Each scene shows the same named points in several views. A view is turned or mirrored, shifted and resized as a whole, has a little noise and may leave points out.
(in the rows, 128 means zero)

Scene 1
View 1
Fov: [145  73 161 111 131 113 161  99 122 145 121 115 126 108 107 102 134 122
 137 101 131 132  92 122  89 100 115  83 106 129 124 131 137 145 105 158
 150 109 105 142 107 140 144  97 150 115 101 130 147 164 147 132 123 138]
Zon: [161 126  97 129 141 111 106 115 124 150 125 127 116 124 113  90 150 134
 126 117 143 142 114 106  93 124 125 146 110 155 104 147 122 129  98 105
 155 141 150 123 109 134 161  96 144  93 113  99 102 153 167 152  95  96]
Kovar: [154 116  65 137 115 118 125 101 143 150 130 150 124 127 113  93 155 153
 152 111 139 162 132 129 115 123 123 154 127 153  74 159 105 145  97 107
 135 144 132 114 120 132 151 119 150  95 118 111  85 148 165 143  98 121]
nevas: [143  89  81 133  99 129 155  97 154 150 127 147 136 123 106 104 158 155
 162 102 138 160 134 154 121 122 123 121 132 140  76 162 116 161 100 139
 132 130  94 111 125 130 136 125 162  99 119 129  88 146 155 125 106 145]
Sozo: [144 102 120 125 112 133 147 125 148 151 115 110 143 116  97 121 168 129
 129 107 149 128 128 159 102 140 128  79 117 131 115 160 154 153 101 170
 165 121  73 109 118 119 134 102 179  88 125 120  85 148 150 110  96 123]
Lige: [152 101 121 124 131 114 135 107 128 147 123 125 123 117 109  98 144 131
 135 108 138 140 108 119  95 116 120 116 110 142 110 143 128 140 101 133
 151 126 125 129 111 134 150 100 150 102 109 115 117 157 157 140 107 119]
puv: [158 114 126 122 147 107 118 112 117 146 123 118 115 117 113  92 141 124
 123 114 138 133 100 100  86 114 122 126 104 148 117 136 129 127 100 117
 157 130 147 134 106 136 161  90 142 100 105 105 123 160 161 150 104 102]
tumol: [152 110 125 123 132 120 129 121 130 149 119 112 128 116 105 107 154 125
 123 111 146 128 114 129  91 129 125 102 109 140 120 148 143 139 101 144
 163 125 110 121 111 128 148  94 159  93 116 111 105 153 156 132  99 109]
ter: [157 141  30 150 105 131 106 120 158 155 125 149 132 135 109 103 179 161
 145 117 153 160 158 150 122 152 135 162 134 159  68 179 115 148  96 107
 144 155 119  90 127 119 148 120 168  74 135 102  40 135 170 132  75 106]
rozi: [150  87 131 120 131 110 145  96 123 145 128 131 120 115 113  92 135 133
 145 104 131 145 101 113  96 101 116 116 112 139 106 136 120 141 102 131
 142 122 128 139 110 141 151 104 142 112 101 122 135 161 155 143 117 131]
vofi: [154 118  72 137 118 120 122 108 142 150 128 143 123 127 112  95 157 149
 145 113 141 156 130 130 110 126 126 147 123 152  82 159 114 143  97 113
 141 141 129 113 119 131 152 113 153  92 118 109  84 148 164 140  94 117]
luzor: [150 115 114 127 124 127 129 128 138 151 115 111 134 118 102 114 165 129
 122 112 149 127 124 141  96 140 129  99 114 140 116 157 148 142 100 150
 166 127  98 112 114 121 144  97 170  86 123 110  88 150 156 124  92 108]
muvur: [156 133  74 137 120 126 112 124 144 153 121 129 129 126 107 104 170 140
 130 117 151 144 138 138 105 143 131 136 121 152  94 165 129 140  97 121
 157 142 118 105 119 122 150 106 164  81 127 103  67 143 164 133  85 101]
Dak: [158 137  96 133 134 123 103 135 136 152 116 111 127 122 104 109 169 128
 112 120 154 126 129 129  93 147 134 121 111 149 115 158 145 133  98 128
 170 138 121 108 113 120 154  91 164  79 126  96  74 147 163 134  82  86]
dusag: [163 111  95 127 146  94 112  88 113 145 136 150 102 124 124  71 126 142
 147 113 126 161 100  81  98  94 115 175 112 160  87 132  93 127  99  78
 131 141 185 142 107 149 170 105 120 111  98 105 134 161 168 172 112 112]
kagu: [158 110 122 123 144 106 120 107 117 147 125 123 114 118 114  90 138 128
 128 113 137 138 102 101  89 110 120 131 105 148 113 137 124 130 100 115
 153 130 148 135 106 139 161  95 139 102 104 108 125 159 160 152 106 107]
vez: [132  40 139 115  94 128 202  79 148 142 127 139 140 110 102 108 139 144
 174  87 126 154 109 158 115  95 110  73 128 118  90 144 123 173 106 178
 125 104  64 132 120 138 122 127 159 122 105 155 136 158 140 113 133 183]
Lafa: [141  86  84 133  90 135 164 102 160 151 125 143 142 122 101 112 164 154
 162 100 143 156 138 167 124 129 123 104 135 134  79 167 123 166 101 155
 135 127  75 106 127 125 128 128 172  97 124 134  80 144 151 112 104 149]
View 2
Sozo: [158 102  99 106 135 163 115 142 143 144 163 102  98 120 132 121 125 100
 157  93 136 100 118 131 166 116 106  84 144 128 117 119  79 167 135 173
 122 119 124 109 106 165 124 103 152 131 131 165  91 143 122 165 125 170]
vez: [118  96 109 113 138 137  77 142 175  95 145  77 125 112 148  99 141  92
 176 127 126 144 108 180 156 104  97  83 132 136 121 113 110 164 155 185
 114  84  69 113  86 128 167 162 153 120 104 173 152 127 142 148 120 155]
Lafa: [141 106 120 108 142 166 101 138 142 117 159  94 109 105 122 102 129  95
 169  97 151 139 111 126 184 115 103  78 150 151 120 122 103 180 142 162
 118 101 131 120  95 150 144 157 137 127 118 144 122 135 133 151 129 155]
tumol: [157  99  86 111 138 139 138 139 154 132 145 121  98 128 140 143 107 108
 128  95 141  90 144 125 137 126  91 112 155 114 114 114  88 150 127 163
 122 122 141 106 107 149 118  94 170 120 132 144 104 131 122 158 121 166]
ter: [162 115 124 107 152 174 149 131 116 120 154 131  91 105  96 123  96 106
 133  67 186 131 140  58 190 135  94  98 183 159 117 128 108 184 118 126
 121 118 216 130 108 157 117 155 132 122 133  84 107 129 124 144 133 147]
muvur: [163 108 105 108 145 159 147 135 133 129 150 129  92 116 115 135 100 108
 130  78 166 108 143  87 164 132  94 106 171 136 114 121  96 168 122 143
 123 122 184 118 109 155 113 120 149 121 135 112 101 131 121 152 128 157]
puv: [152  97  81 116 141 115 152 137 168 109 127 134 103 132 147 158  96 113
 109 101 146  92 164 123 115 131  75 134 164 106 112 110 101 138 122 154
 119 116 149 106 103 130 120 100 184 107 129 125 126 115 124 146 116 158]
Lige: [145  98  90 114 141 128 136 137 162 111 136 121 106 124 141 141 106 107
 127 103 144 105 148 131 132 126  83 119 157 117 115 113 102 148 129 159
 119 110 138 109 101 135 129 116 171 113 126 134 127 121 127 148 119 157]
rozi: [136  96  90 117 143 116 129 137 173  95 128 118 112 125 148 141 109 106
 126 112 141 113 150 143 122 123  77 123 156 115 115 109 111 143 133 161
 116 103 124 109  96 122 139 126 176 107 118 134 145 113 132 143 116 153]
Fov: [135  91  82 116 136 116 114 141 182 106 133 105 113 129 162 138 120 104
 138 121 122 103 140 169 118 115  86 114 140 106 115 107  99 139 140 179
 117 103  89 102  95 128 140 107 181 112 118 167 137 121 132 151 114 163]
kagu: [149  96  82 116 144 115 150 135 169 104 125 135 105 130 144 156  96 112
 109 104 149  98 165 123 115 131  75 135 165 109 112 110 107 138 125 152
 119 113 151 108 103 127 123 109 180 106 127 121 132 113 125 143 116 155]
dusag: [136  98  90 122 153  98 162 128 173  71 108 147 111 125 139 159  82 115
  92 105 168 120 181 106 107 139  58 153 182 118 112 110 132 136 118 133
 116 102 178 119  97 104 131 144 183  94 119  81 165  95 133 124 115 139]
vofi: [151 108 108 112 149 147 142 132 144 107 140 127 102 113 119 132 101 107
 128  88 169 124 148  94 158 132  85 112 172 140 115 120 111 163 124 140
 119 110 178 121 102 140 127 144 152 114 126 103 126 120 127 142 126 149]
View 3
Sozo: [137 101 130  77 109 152 113 140 150 136 110 149 134 155 172 140 161 145
 138 105 121 157  89 161 133 162 107 120 108 162 107 132 123 131 112  96
 143 127 127 121 146 132 167 122 149 158 136  96  91 112  90 124 145 109]
vofi: [116  92 146 120 105 139  97 135 160  91 145 143 149 159 106 138 168 135
 130 118 127 136 104 176  95 116 118 106 123 163 114 174 131 115 136  85
 169 111 116 155 121 154 165 114 175 156 149 100  99  93  91 102 141  95]
Lafa: [122  90 120 117 100 140 107 120 156 106 119 146 140 160 148 122 166 158
 128  99 103 139 105 156 108 181  94  98 125 178 123 142 136 118 140  80
 154 102 120 131 132 118 169 101 169 153 142  98 103 112  94 127 138 133]
muvur: [131  95 146  98 101 143 106 150 159 113 137 151 152 158 115 142 179 132
 145 117 130 148  92 180 113 115 114 104 114 162 108 170 131 125 127  91
 170 115 129 141 134 164 165 121 173 161 157  93  87  89  87 100 148  91]
luzor: [134 103 141  78 111 150 108 146 151 130 122 147 137 153 152 147 161 134
 138 116 133 156  89 170 127 133 117 124 107 155 103 147 120 129 112  98
 151 131 124 130 141 147 164 127 151 158 139  97  89 104  89 114 144  93]
dusag: [ 91 100 170 137 125 135  73 123 158  52 168 123 136 157  84 153 132 118
 106 138 151 127 125 183  63  66 149 139 126 136 112 191 114 103 134  91
 161 126  88 191 100 159 158 121 165 150 128 114 116  95  98  93 127  63]
kagu: [110 108 161 103 126 144  87 133 153  90 144 130 131 152 123 157 134 120
 117 131 149 143 109 176  95  91 141 145 113 136 104 166 109 116 114 100
 148 138 100 166 120 153 159 130 149 154 125 108 105 104  95 103 132  68]
nevas: [115  90 127 125 103 139 100 119 157  94 129 142 140 160 133 126 161 151
 125 103 109 135 110 161  97 162 103 101 127 173 124 151 135 115 141  80
 158 103 114 144 125 125 167 103 172 153 140 102 107 107  95 121 136 123]
ter: [128  84 141 122  87 137 108 151 165 101 147 157 168 164  87 131 203 138
 150 112 118 139  93 185 101 117 101  75 126 178 117 186 148 120 147  78
 190  93 136 144 129 172 168 109 197 163 175  88  86  76  86  92 151 104]
Fov: [109 110 143  94 133 149  89 115 146 100 123 126 112 149 174 150 112 135
 104 120 137 146 114 155 105 141 133 160 110 138 109 129 102 117 108 101
 122 145  93 151 127 115 161 125 129 147 102 115 115 129  99 130 124  92]
puv: [112 109 163  97 127 146  89 138 152  96 144 131 131 151 127 158 136 119
 120 132 152 146 106 177 101  89 143 148 110 135 101 164 108 118 111 103
 148 142 103 162 122 155 158 133 146 155 126 108 103 103  94 103 135  66]
Lige: [115 104 149 101 121 145  93 131 152  98 135 133 130 153 139 149 138 131
 119 122 139 144 107 169 103 117 130 137 113 146 108 154 114 118 118  97
 145 133 105 154 125 141 161 123 149 153 126 107 105 109  94 113 132  85]
vez: [104  98 113 122 121 143  93  92 148  90 111 127 112 154 185 126 119 163
  98  99 105 134 124 138  98 202 106 132 124 163 129 116 118 111 131  85
 122 118  93 140 126  80 166  99 143 143 105 114 126 139 103 149 120 137]
Dak: [136 103 153  77 109 148 107 159 155 128 132 150 147 154 128 152 173 124
 146 122 142 156  85 181 124 103 122 119 106 152  98 165 123 131 112 100
 163 131 131 137 139 171 162 133 160 163 150  93  82  91  85 100 150  78]
rozi: [105 106 150 109 127 145  86 121 151  87 136 128 123 152 140 149 126 131
 110 125 138 139 116 164  94 118 134 145 116 141 111 152 110 113 118  97
 140 136  96 161 119 133 161 122 145 150 117 111 113 114  98 116 127  84]
Kovar: [111  90 145 128 104 137  95 132 160  83 148 141 149 161  99 136 167 137
 128 117 125 133 108 175  89 116 116 103 127 164 118 177 134 113 141  82
 172 106 114 159 119 152 165 109 179 155 149 101 103  92  93 102 138  98]
Zon: [117 102 162 103 117 142  93 144 156  95 150 138 142 155 108 153 154 119
 129 130 147 143 102 184  97  84 136 129 114 144 103 176 118 118 121  97
 163 130 110 162 122 166 160 128 162 156 140 102  97  92  91  95 140  68]
View 4
Zon: [135 108 138 130 103 143 136 109 136 109 110 135 145 149 110 108 152 109
 107 133 118 113 153 149  91 144  99 154 131  96 103 146 116 139 122 125
  98  89 118 119 138 123 105 132  95 117 193 164  98 156  85 109  90 166]
Lafa: [138  75 127 148 124 170 100 118 113 143 138 173 138 142 145 119 162 128
 108 122 101 102 135 139 119 133 105 147 110 120  90 129 130 150 176 128
 140 103 105  94 132 139 103  92 149 125 133 131 128 156 127  97  93 123]
Kovar: [139  97 124 135 115 155 128 116 112 116 127 144 142 151 123 108 171 112
  94 123 109 107 140 151 105 142 103 163 128 119  92 145 120 152 140 121
 114  91 102 114 150 136 105 107 107 131 180 145 102 167 116 101  73 150]
puv: [127 112 142 122 102 140 129 107 152 107 112 134 151 149 107 105 144 109
 123 131 115 109 165 142  96 145  98 146 125  90 111 137 119 130 121 123
  90  98 132 107 124 119 101 132 100 108 179 156 100 143  69 114 105 171]
tumol: [134  95 146 139 103 146 118 107 148 129 111 155 144 141 121 117 134 122
 123 140 119 112 154 141  93 136  99 137 119  87 105 134 123 130 143 131
 112  98 127 107 118 119 104 132 121 106 163 161 119 142  78 111 114 153]
kagu: [127 113 139 119 104 142 131 110 147 105 117 132 152 150 108 103 148 108
 120 127 113 107 165 142  99 146  99 149 125  95 111 137 119 131 121 122
  89  99 131 105 128 121 100 128  99 110 179 152  96 144  71 114 100 170]
luzor: [139  86 146 150 104 151 113 106 143 139 110 165 139 138 129 123 134 128
 117 145 120 115 146 142  91 132 100 135 118  89  99 134 124 133 154 135
 126  96 120 111 120 122 107 131 130 108 159 165 128 146  89 106 113 142]
nevas: [137  84 124 140 123 166 108 119 114 131 138 163 141 145 136 113 168 120
 106 119 101 102 140 141 119 138 104 153 114 122  92 132 129 150 164 125
 129 101 106  97 136 138 102  95 136 127 145 130 117 158 123 100  86 133]
Dak: [144  91 148 151  96 144 127 103 138 134  99 155 136 139 122 123 134 124
 107 151 129 122 142 151  77 133 100 142 128  85  95 147 118 137 140 135
 121  86 112 127 131 121 111 142 114 113 187 182 121 157  88 105 103 149]
Sozo: [138  75 146 156 108 158 100 108 141 150 117 176 138 134 138 127 132 135
 124 142 117 112 143 137  98 129 102 130 110  91  97 128 128 134 170 137
 137 101 120 101 113 124 105 121 149 107 139 156 139 142  96 104 119 130]
dusag: [125 128 123 102 112 142 145 116 131  81 129 111 158 163  97  89 177  91
 105 109 103 101 167 147 111 157 100 170 133 116 109 144 116 144 102 110
  73  96 122 106 150 129  98 114  74 126 198 135  70 157  85 112  71 183]
Lige: [129 102 138 128 110 149 119 111 143 117 121 146 149 147 117 109 148 115
 121 127 111 106 159 139 105 142 100 145 118  99 108 132 124 133 137 124
 103 101 128  99 124 124 100 120 117 111 161 146 107 144  82 111 103 158]
ter: [155  82 126 160 110 158 133 113  97 132 115 156 129 145 133 122 170 120
  74 138 121 119 119 161  89 134 104 167 135 117  76 157 116 164 149 130
 136  77  81 135 163 141 114 116 110 140 195 168 113 185 138  92  62 135]

In a view up to two points have been moved. Name them for each view, in the order of its rows, or write none.
view 1: tumol, ter
view 2: Lafa
view 3: rozi
view 4: dusag

Scene 2
View 1
Fisud: [154  96 114 113 102 114 141 120  93 116 105 132 120 128 139 144 179 116
 137  89 117 139 124 136 102 143 122 117 142 131  96 133 119 131 109 140
 121 105 130 117 117 138 138 146  99 147 110 141 144 140 130 156 109 103]
Mam: [160  95 102 110 153 104 153 136 101 129 110 135 104 141 124 133 168 139
 154  98  95 143 110 131 116 119 128 115 121 156 125 146 127 123 128 120
 147 128 163 134 114 123 134 148 104 142 117 140 133 119 111 142  98 108]
Rezik: [175  74 125  89  74 137 126 126  65 118  88 153 120 116 153 171 207 104
 113  65  97 117 121 120  86 158 107 111 131 148 115 143 132 139  75 176
 113  77 131  97 127 150 149 120 129 125 104 120 148 114 129 148 103 119]
mebe: [157  86 117 117 129 109 137 117  89 115 107 130 124 126 137 135 172 130
 145  84 120 134 122 131 113 146 126 124 135 141 102 130 117 137 112 144
 134 113 137 114 122 136 140 144 104 156 114 145 136 142 121 145 115  95]
lov: [145  96 104 137 186  85 153 119 115 121 125 116 118 145 121 106 144 157
 174 108 123 149 117 141 137 125 140 132 131 144 108 128 108 132 149 109
 158 148 156 137 115 119 131 163  89 171 121 161 125 152 108 137 116  83]
Geti: [143 109 113 126 111 101 146 115 107 114 115 121 121 133 133 130 167 120
 148  99 128 149 128 145 108 136 128 119 151 121  84 126 110 127 125 125
 122 119 130 124 111 134 131 161  85 161 109 151 142 155 134 162 114  93]
batod: [158  73 146 111  34 135 106  93  56  93  93 137 152  96 170 169 204  88
 105  54 142 115 144 132  82 194 107 123 162 111  67 114 113 156  62 201
  89  62  84  72 136 164 152 127 117 154  98 136 156 162 151 162 131  94]
Vulu: [179  57 144  87  35 150 104 109  40 104  80 155 142  94 171 184 223  88
  95  43 112  99 133 115  77 190  99 117 141 137  97 131 129 156  45 213
  94  49 102  71 140 165 159 107 141 128  98 119 154 129 140 149 117 112]
pilo: [147  49 133 158 200  87 114  79  81 102 120 108 164 111 146  98 140 177
 170  70 164 118 130 132 157 182 139 164 132 142  90 100  91 174 124 163
 167 130 124  90 142 135 153 144 111 206 121 175 117 191 102 108 156  47]
Tos: [175  90 121  75  38 145 135 138  68 121  84 158 108 120 150 186 220  81
 105  72  86 124 122 123  67 146 103  95 138 141 111 150 139 124  69 170
  95  68 129 104 120 151 143 122 122 108 100 111 159 103 143 167  88 134]
lefil: [155  99 118 105  66 122 139 119  88 112 101 136 121 124 144 158 191  98
 124  84 116 138 129 137  87 147 116 109 150 122  88 133 121 128  96 151
 104  92 120 111 116 145 136 145 100 140 104 135 151 138 140 166 106 109]
naf: [151 102  93 123 182  91 162 137 118 131 119 126 102 152 114 115 152 152
 172 111  99 154 107 136 130 106 136 119 123 154 125 143 121 120 150  98
 160 147 173 146 108 114 127 162  91 153 122 149 126 125 104 139  98 100]
Tekeb: [160  75 114 120 157 103 136 118  88 120 107 131 124 129 135 129 167 147
 153  84 114 130 116 127 126 145 128 130 124 153 116 133 116 143 118 142
 149 120 148 115 124 131 141 141 112 157 118 146 129 139 109 130 116  92]
Doli: [143 105 130 117  33 121 129 101  85  99 105 127 137 114 155 159 191  82
 119  82 142 139 144 146  81 165 117 115 172  97  58 116 110 133  89 158
  86  83  91  98 117 154 137 152  89 156  98 142 158 166 158 178 122  97]
Fir: [151  65 138 136 122 107 114  87  73  99 108 120 156 107 155 132 170 133
 141  69 154 121 137 133 121 184 125 143 147 125  77 107 101 162  98 175
 128 100 107  84 135 148 150 140 110 181 109 156 137 179 127 136 141  69]
bag: [161  92 115 103  97 120 141 128  87 120 101 140 116 129 141 153 186 112
 133  85 104 134 120 131  97 139 119 112 137 141 107 140 126 129 103 145
 121 102 139 115 117 138 139 142 107 138 107 132 144 127 128 155 103 110]
View 2
Doli: [110 157 177 136  96 145 106 144 158 136 171 127 144 136  92 120 101 146
 109 115 106 134 167  98 171 170 118 158 117 145 137 124 123 147 107 101
 137 188 126  66 199  63 176 188  97 129  67  47 115 170 151 137 125 122]
Fir: [105 109 159  97 161 134  99 115 146 153 176 133 133 133  73 115 144 133
 140 114  92 108  85  78 152 146 110 163  93 138 120 109 173 178 112 129
 154 139 159  75 189  97  95 142  97 101  63  57 134 214 164 154 125  96]
Tos: [124 120 145 148  60 204 102 136 121 139 182 131 187 156 113 143  58 101
 137 108 115 168 172 137 166 110 126 135 104 191 110 118  89 100 159 118
 102 199 109  70 215  56 203 145  85 168 101  80 152 153 155 142 155 146]
Vulu: [119 133 144 133  88 203  56 108 135 139 206 123 196 181  85 130  54 114
 145  92 106 149 138 107 186 143 125 128  91 191  94 131 115 130 133 120
 135 205 129  39 249  42 174 118  66 158  28  52 160 200 204 165 152 130]
Fisud: [114 104 159 119 115 148 131 138 133 151 160 138 139 119 103 129 127 118
 132 124 104 133 127 111 143 119 115 160 104 148 130 104 136 141 142 126
 120 151 135  94 173  98 141 164 107 123 118  79 134 169 126 137 134 116]
mebe: [112  86 151 109 127 152 135 132 124 156 159 140 137 117 103 130 137 109
 140 125 100 130 110 111 138 103 111 160  98 149 125 101 145 143 149 134
 121 135 143 100 167 109 123 151 106 118 125  87 140 178 127 139 136 114]
pilo: [101  64 148  65 207 114 116 100 134 169 167 143 110 113  69 111 190 122
 159 122  81  87  28  69 129 119 101 172  83 121 115  91 211 198 121 152
 162  91 183  98 163 138  32 123 108  72  82  73 141 237 153 159 121  78]
batod: [111 157 165 128 108 162  67 118 159 138 193 124 167 162  76 118  83 142
 125 100 102 132 140  86 185 177 121 145 103 160 116 130 131 155 104 109
 154 195 134  41 234  49 161 154  80 136  23  36 136 201 192 157 132 118]
bag: [116  95 152 125 100 168 130 138 123 151 164 139 152 127 111 138 111 104
 139 121 108 145 135 124 144 102 117 153 102 161 124 104 122 125 156 129
 110 155 130  94 177  93 153 153 103 136 127  84 143 164 128 137 142 127]
lov: [110  56 156  92 157 121 176 143 118 167 138 150 107  84 109 130 184 106
 143 140  96 116  84 111 110  80 102 178 101 125 137  80 166 152 158 144
 113  95 153 132 125 147  87 164 128  92 174 105 135 171  89 130 129 104]
Tekeb: [114  62 142  99 142 154 135 124 112 161 162 144 139 116 103 133 143  98
 153 124  97 128  86 113 129  84 109 160  92 151 118  92 156 145 160 147
 117 120 150 108 163 121 103 135 106 112 134  97 150 185 128 144 141 112]
Mam: [119  59 143 111 119 159 161 141 105 161 150 148 136 104 120 143 142  88
 149 131 104 143 111 132 121  66 110 161  99 153 125  88 133 123 178 144
  97 122 139 123 147 126 128 148 116 124 173 111 149 157 102 130 145 123]
Rezik: [122 106 141 131  85 196  97 124 119 146 184 133 183 155 108 139  74  99
 145 109 109 157 143 126 162 109 123 135  97 184 106 115 109 113 158 126
 110 182 122  72 213  67 174 131  85 156  92  79 158 172 160 148 155 136]
View 3
Fir: [189 121 103 141 130 118 118  91 106 115 117 128 146 119  91 131 105 101
 145 135  80 135 145 114 178 146 119 163 117 111 124 100 103  71 131 107
 159 126 140 113 131 119 173 140 103 154 142 163  72 131  94 134 174 141]
Geti: [145 130 108 142 103 138 142 116 128 130 135  95 143 138 106 138 109 125
 115 128 103 118  96 117 150 102 133 147 123 116 109 119 116 104 133 108
 138 140 108 112 145 130 150 128 104 125 128 128 102 125  87 116 126 152]
Tekeb: [159 121 108 136 114 135 135 118 110 141 118 118 143 112  92 108 108 128
 133 140 127 148 126 100 168 114 115 157  96 106 118 141 140 120 135 120
 148 139 123 103 124 153 156 133 137 136 120 158 118 123  91 130 140 144]
Fisud: [149 125 117 147 113 133 141 124 114 127 131 110 141 119  96 131 112 122
 127 126  93 131 113 127 146 111 133 148 132 115 118 133 137 124 130 116
 137 150 107 108 147 129 152 135 117 120 124 136  98 133  77 109 145 152]
lov: [145 128  92 124  93 145 142 116 133 156 126  91 143 138 109 114 106 145
 112 146 158 132  94  82 171  92 112 155  72 103  98 131 116 100 139 108
 145 123 121 108 123 166 148 121 128 139 121 144 136 108 106 146 103 145]
Vulu: [182 108 146 173 154 108 123 118  71  94 116 161 145  76  66 133 117  83
 166 116  20 153 176 168 143 161 143 153 183 121 159 137 166 146 125 134
 145 175 115 103 157  88 172 154 116 115 126 160  47 165  55  82 222 151]
bag: [145 122 126 151 115 134 142 130 109 129 129 116 141 110  89 125 113 121
 128 127  93 138 119 131 143 112 135 146 137 115 124 146 153 144 129 122
 135 158 103 105 146 128 150 136 125 111 119 139 102 137  71 102 149 153]
Mam: [135 125 114 137 103 144 147 134 118 152 126 105 140 117  96 109 110 143
 119 139 140 142 105 106 153  92 123 148 100 109 111 158 156 147 136 121
 135 150 107 104 132 160 144 129 143 117 111 143 134 123  84 118 119 149]
batod: [185 116 130 167 145 108 121 103  90  89 123 142 146 104  82 153 112  80
 154 114  17 131 155 161 148 159 145 152 179 123 144 102 126 100 124 117
 148 155 121 111 159  80 174 149  89 128 141 146  38 155  67  94 206 152]
mebe: [155 124 112 141 114 134 137 118 111 132 124 114 141 117  96 121 110 123
 131 135 107 138 120 114 158 114 123 151 115 110 118 134 134 119 132 116
 145 142 116 106 137 139 154 132 123 128 122 147 105 129  85 119 143 148]
naf: [131 130 100 128  88 152 150 132 131 164 127  89 139 131 105 104 110 154
 108 145 167 137  89  87 158  79 115 148  77 105  98 155 142 134 138 114
 136 137 107 104 125 177 139 122 142 124 110 140 153 112  95 133  94 148]
Doli: [159 125 127 162 124 122 134 112 114 100 137 114 144 126  96 161 114  97
 131 111  36 113 117 157 136 130 151 143 175 125 128 103 118 105 125 113
 138 153 105 114 166  88 160 138  82 117 138 123  55 145  69  90 169 157]
Tos: [141 116 153 170 130 126 148 146  88 114 129 134 139  87  75 130 120 110
 141 112  52 147 135 164 119 120 152 138 181 123 144 165 190 188 125 139
 126 187  88  99 166 108 149 145 129  86 110 136  85 160  45  67 178 158]
lefil: [147 125 128 156 118 130 141 125 110 117 135 115 141 117  94 141 113 114
 129 118  69 126 114 143 137 116 144 143 156 122 124 130 141 133 127 119
 133 159 100 110 158 111 151 136 107 111 124 129  85 142  69  93 154 156]
View 4
pilo: [179 147  98 125  58 110 171  83  71  97 185  51 141 127  49 173 155 199
 198  69  50 130  35 124  70 154  82 162  53 213 161 240 123  84 226 183
 159 117 153 159 163  98 137 147  63 174 194 159 107  60 103 151 207 123]
batod: [106 112 138  82 108 178 144  98  29  72 202  67 143 167 127 201 179 158
 154  71 116  70 115 105 122  80  71 113  55 176  91 189 207  68 134 181
 156  62 207 130  81 173  32 115 185 115 128  82  92 144 126 116 166 155]
naf: [172 158 120 174 119  85 149  66 171 132 157 148 110 112  79 100 139 130
 158 118  94 155 114 131  53 153  95 129  92 158 163 183  86 119 197 100
 123 151  92 147 170  90 175 154  74  81 131 155 169  61 137 165 128 118]
Rezik: [101 111 134  95 149 161 127 106  84  91 197 118 116 176 130 142 162 128
 134  93 113  68 130 102  87  72  72 103  50 128 110 156 190  83 139 103
 166 106 140 123  84 176  88 126 157  97 103  68 142 108 146 131 133 146]
lov: [173 160 119 167  98  90 157  66 147 124 161 123 121 106  73 127 144 144
 170 107  90 156  99 130  66 159  93 138  90 180 157 200  92 114 202 134
 121 134 119 152 172  86 158 155  77  96 145 162 148  70 124 160 146 119]
Doli: [117 128 149 116 112 157 145  76  73  89 181  94 141 138 128 186 172 137
 147  89 134 104 143 117 129  98  83 107  88 178  90 184 176  88 131 181
 122  63 200 129 104 148  39 121 187  72 114 109 101 154 126 124 137 149]
Tekeb: [151 138 112 133 110 114 149  87 114 108 180 110 119 141  85 131 149 152
 163  94  82 119  90 121  64 130  83 132  60 164 148 190 130  97 191 121
 151 130 119 142 140 118 145 143  88 119 143 128 146  68 129 154 155 128]
Geti: [152 150 136 151 106 117 153  65 123 111 166 116 130 114 100 150 154 137
 157 104 117 140 127 127  96 137  91 123  98 181 126 192 125 106 166 155
 111 102 155 141 146 110 105 141 129  75 127 142 130 111 124 144 136 135]
Fir: [147 135 119 111  79 140 160  89  56  87 191  60 142 140  82 186 167 177
 177  72  85 107  75 118  94 122  78 140  59 198 129 218 156  80 184 186
 154  91 178 146 131 127  90 132 120 141 162 128  98  99 112 137 185 136]
Fisud: [136 137 134 133 121 130 144  78 111 106 174 116 125 137 107 145 158 134
 150 100 111 118 124 119  90 116  85 116  80 163 122 180 145  99 161 133
 133 105 147 136 125 130 103 135 134  85 122 120 136 105 134 142 137 136]
Tos: [ 89 109 144  97 163 166 122 102  91  93 192 135 113 179 147 137 166 111
 122 102 131  68 156 103  95  66  74  91  57 115  98 140 195  90 120  97
 158  99 143 117  72 184  77 121 181  72  84  58 148 124 155 128 116 148]
bag: [126 128 133 126 132 134 137  86 115 106 179 126 118 147 114 136 156 129
 145 103 112 107 129 115  83 107  82 111  72 146 123 168 152 101 156 116
 141 111 136 132 117 142 109 135 137  83 110 105 147 101 141 141 130 136]
mebe: [144 137 125 132 114 123 147  82 111 107 179 110 124 137  96 141 155 145
 159  97  98 118 108 119  78 123  84 125  72 167 133 186 136  99 175 134
 141 117 137 139 134 125 120 142 113 103 132 124 137  90 131 145 146 133]
Mam: [149 144 122 151 128 106 143  81 149 121 167 144 110 132  94 110 145 126
 151 112  98 131 120 121  60 132  90 122  79 146 147 171 117 111 182  95
 138 142 102 140 143 116 156 148  95  85 120 126 167  72 141 157 128 126]
lefil: [121 131 141 125 125 145 139  81 100  99 181 118 126 143 124 154 163 128
 144 100 128 106 139 115 103 102  82 106  80 158 107 173 162  95 142 140
 129  90 161 130 110 143  79 129 162  74 109 105 129 126 134 134 129 145]
Vulu: [ 86  94 132  62 136 189 127 121  32  69 215  81 129 196 136 176 177 148
 140  72 107  39 114  95 102  52  64 107  29 138  94 166 227  65 130 133
 186  82 175 119  58 201  51 111 180 128 114  48 116 123 141 117 157 154]

In a view up to two points have been moved. Name them for each view, in the order of its rows, or write none.
view 1: Rezik, Doli
view 2: Fisud
view 3: Tos
view 4: pilo, lov
